The views of a scene show one set of named points, each view turned or mirrored, shifted and resized as a whole, with a little noise and some points left out.

Scene 1
View 1
nibot: [16 1 -25 1 -12 3 1 -2 -20 -7 -9 3 -4 14 1 2 9 3 2 -8 -20 -3 15 -5 3 -15 6]
bave: [23 -6 -27 -7 -12 8 -1 -4 -12 -9 -3 1 0 21 -1 -4 6 1 4 -10 -16 -4 14 -1 7 -8 -5]
posot: [28 0 -20 7 -13 -7 1 -7 -26 -14 -9 4 -9 27 2 -3 13 0 1 -9 -18 -7 14 -10 20 -13 12]
Tebi: [22 4 -15 8 -2 13 11 -3 -12 -13 3 18 6 16 -14 -4 14 7 12 -10 -13 -5 15 2 -1 1 -24]
mivu: [20 -18 12 -11 -14 -5 10 -13 13 2 1 16 -3 30 -9 -13 16 2 0 -22 15 -4 -4 24 23 3 -20]
nok: [1 21 13 15 -5 -14 24 0 -12 -3 -21 25 -11 -1 4 10 32 6 -8 -2 -6 1 12 4 -1 -21 17]
mabez: [27 3 -10 12 -8 0 9 -8 -20 -15 -5 19 -6 29 -9 -6 17 3 2 -9 -17 -10 14 -7 15 -3 -2]
kobud: [20 7 7 15 -5 -7 18 -8 -17 -12 -8 24 -7 20 -8 -3 24 4 0 -10 -4 -7 11 2 13 -2 1]
Tano: [14 8 -21 7 -7 3 7 2 -17 -8 -13 4 -2 6 -1 5 12 3 2 -3 -21 -3 18 -3 -5 -16 0]
tof: [11 6 -21 6 -9 0 4 -2 -19 -7 -15 3 -4 11 1 4 13 3 1 -6 -19 -3 20 -6 -1 -15 11]
Nak: [3 2 24 0 -10 -18 21 -5 6 8 -11 19 -11 9 -1 3 31 3 -9 -10 11 -1 0 18 11 -13 8]
zib: [9 -3 3 -8 -6 6 15 -1 10 3 0 16 1 9 -10 1 18 7 4 -13 3 2 6 23 -4 -4 -21]
Mov: [-12 27 -6 16 2 5 22 15 -10 0 -20 17 -1 -22 0 16 21 10 4 7 -17 6 22 -1 -29 -22 2]
View 2
Mov: [17 28 8 -10 8 -16 10 5 21 12 -18 -32 2 -8 8 -8 -16 5 33 -2 26 -1 -1 0 17 -30 -15]
Nak: [-6 24 -22 11 -2 -2 8 -2 10 -3 -18 5 -10 36 -12 -6 -15 14 -14 1 2 -24 3 1 5 -9 -17]
posot: [6 12 -17 17 -12 14 15 17 -24 -7 -24 15 2 10 -12 -17 -25 14 7 1 -12 -12 -20 -24 -11 3 -2]
kobud: [7 10 -9 20 -15 22 12 17 -12 -4 -14 5 -1 8 0 -8 -6 16 4 -3 -1 -18 -12 -7 -5 -3 -11]
zib: [18 22 -5 11 3 6 7 -6 -7 22 -6 0 0 17 -19 6 1 33 -10 -6 8 -5 5 -4 20 5 -18]
Tano: [22 20 4 2 1 -1 12 9 -18 11 -19 -10 12 -14 -7 -14 -19 16 23 -3 1 6 -15 -20 6 -2 1]
nibot: [19 20 1 7 0 3 15 10 -26 10 -20 -1 13 -8 -14 -15 -23 22 17 1 -3 6 -19 -22 6 4 0]
Tebi: [26 9 6 24 -4 30 10 15 -21 26 4 2 6 -7 -3 5 20 38 1 -11 8 0 -3 -1 18 9 -20]
mivu: [8 13 -20 25 -2 22 8 -3 -22 17 -5 22 -4 32 -23 1 3 35 -31 -4 -6 -20 6 -11 9 21 -16]
tof: [23 24 4 0 1 -7 12 10 -26 12 -26 -5 18 -13 -16 -17 -37 13 27 6 -6 13 -21 -31 3 4 7]
mabez: [15 11 -1 22 -17 27 15 19 -25 3 -12 10 9 -6 -3 -11 -8 22 12 -4 -6 -5 -14 -17 -5 5 -6]
nok: [-2 21 -11 5 -5 -3 7 9 15 -7 -23 -12 -4 14 3 -14 -17 2 14 0 9 -19 -7 -3 -2 -24 -14]
View 3
Mov: [-33 9 -21 -32 15 -20 -7 -15 15 -13 -20 8 4 -5 34 -16 -3 4 21 25 -36 1 60 -29 -15 -3 9]
posot: [24 20 -2 20 -22 -13 17 19 3 8 13 -1 12 -3 -21 -29 13 -16 -27 -8 -3 -10 14 13 -8 43 -9]
Tebi: [6 -4 -17 22 -21 0 -17 9 -10 -10 2 -6 31 1 50 -35 -11 -6 -6 -1 -28 -17 -2 -2 2 6 21]
Nak: [-25 14 -1 17 -9 -36 -5 -12 -17 8 -6 -8 -14 37 -18 -2 15 -37 -8 0 -23 4 31 -21 8 47 -15]
bave: [18 21 17 35 -27 -10 0 21 -20 27 -9 -24 18 16 25 -39 -1 -5 -17 -7 -11 -2 1 18 7 25 1]
kobud: [5 4 -24 17 -15 -13 -3 3 -6 -10 14 0 12 4 -2 -23 10 -28 -19 -6 -18 -12 6 -10 2 40 1]
Tano: [6 19 0 1 -8 -8 10 19 4 5 -7 -8 19 -12 28 -39 -3 10 -5 8 -15 -7 30 13 -17 10 5]
nibot: [20 20 4 9 -13 -6 14 23 4 12 -5 -11 22 -10 18 -39 0 9 -9 1 -9 -9 21 17 -12 15 4]
nok: [-36 14 -31 -20 15 -37 7 -23 14 -15 -1 2 -13 8 -25 0 18 -28 -1 20 -28 -1 56 -40 -20 38 -7]
mivu: [3 8 7 59 -42 -19 -21 3 -46 21 1 -26 6 47 9 -22 6 -36 -21 -17 -16 -6 -12 -3 28 46 -11]
zib: [-13 7 3 31 -20 -20 -24 -4 -34 11 -15 -18 6 36 36 -18 -8 -16 1 1 -29 -1 13 -11 19 19 2]
View 4
bave: [31 -20 -2 11 25 1 4 5 8 17 -1 1 35 11 12 27 -13 21 -15 -13 32 -14 -1 0 -5 38 14]
kobud: [9 -8 4 -22 24 -2 -20 3 7 22 40 -13 26 5 8 -4 -15 9 -7 -24 12 -15 -2 2 -20 27 -14]
mivu: [14 -13 -10 -30 44 1 12 6 5 42 14 -5 32 13 -15 32 -29 8 -11 -32 0 2 12 4 -9 1 -15]
nok: [-9 -31 -15 -7 -1 5 -11 20 -8 -3 5 -18 1 6 28 -23 -9 14 6 -11 -12 -8 12 -5 -11 18 -5]
zib: [8 -27 -8 -6 22 3 21 25 -6 18 -5 -5 23 3 -2 33 -30 8 2 -27 2 -1 22 7 1 14 -4]
mabez: [17 -13 8 -2 22 0 -16 4 9 13 25 -9 30 2 19 10 -18 7 -4 -22 23 -17 4 6 -12 40 1]
Tebi: [12 -19 12 12 18 -2 3 17 3 7 11 -9 31 -9 14 26 -30 2 1 -29 30 -16 19 15 3 41 4]
Tano: [28 -23 -5 11 15 5 -2 5 8 6 0 -1 31 16 22 12 -3 23 -13 -2 27 -18 -3 0 -4 41 21]
tof: [20 -25 -9 12 6 2 -4 9 2 2 -2 -7 24 11 23 5 -3 21 -6 -5 23 -19 1 -1 -3 41 15]
Mov: [-9 -40 -13 29 -17 4 2 37 -13 -20 -16 -18 0 -3 34 -3 -15 11 12 -6 -1 -8 31 5 10 36 12]
nibot: [25 -23 -2 13 13 1 -3 5 5 5 -1 -2 27 11 23 10 -5 21 -10 -7 26 -14 -1 -2 -7 39 16]
View 5
nok: [-14 2 -8 -3 -5 14 -27 -26 -5 14 3 -3 21 4 7 9 11 16 -16 -1 -13 1 4 -7 -21 20 -3]
kobud: [-34 12 25 -3 15 4 -9 -32 -3 -3 2 1 8 2 -4 15 12 10 -15 -13 -1 1 4 -7 -5 1 2]
Mov: [13 -1 -3 -13 13 -8 -22 -15 -16 7 19 -1 0 31 16 -13 16 31 1 -3 -11 5 -13 -10 -8 49 -43]
bave: [-11 10 32 -5 30 -9 5 -33 -2 -18 17 -2 -6 13 20 -16 35 4 -10 -13 17 -9 6 -3 17 3 20]
Nak: [-18 1 -8 -6 -17 3 3 -19 10 11 -9 1 27 13 -5 13 -2 10 -26 -4 -4 -17 12 0 0 10 13]
posot: [-27 9 27 6 13 13 -5 -41 2 -4 3 -3 8 -1 10 7 30 0 -19 -10 7 -5 14 -4 2 -9 32]
nibot: [-8 5 26 -2 27 -1 -11 -33 -4 -7 18 -4 -2 8 24 -14 39 5 -8 -10 8 -6 4 -6 8 10 15]
Tano: [-2 8 22 -1 25 3 -16 -34 -8 -5 18 -5 -1 12 25 -13 44 10 -6 -8 7 -4 0 -7 4 16 5]
tof: [-6 5 20 1 21 2 -16 -34 -7 -5 16 -7 -1 6 24 -9 43 5 -7 -7 4 -2 4 -5 2 14 13]
Tebi: [-17 14 36 -8 33 -15 1 -27 -14 -14 12 1 -9 24 8 -2 18 9 -3 -14 11 2 -9 -14 7 10 -13]
mabez: [-32 15 38 0 27 0 -5 -35 -5 -10 8 0 -3 8 4 6 24 5 -10 -13 10 4 4 -10 4 -4 8]
zib: [-4 2 8 -15 6 -23 20 -17 0 -3 3 -1 6 32 0 -4 1 11 -14 -11 9 -14 1 -3 14 16 -6]
mivu: [-33 8 26 -9 1 -14 37 -27 16 -11 -13 0 12 18 -9 10 0 -8 -24 -15 20 -23 19 1 27 -22 37]

In a view up to two points have been moved. Name them for each view, in the order of its rows, or write -.
view 1 | posot
view 2 | Tebi, tof
view 3 | bave, nok
view 4 | kobud, Tano
view 5 | Mov, mivu
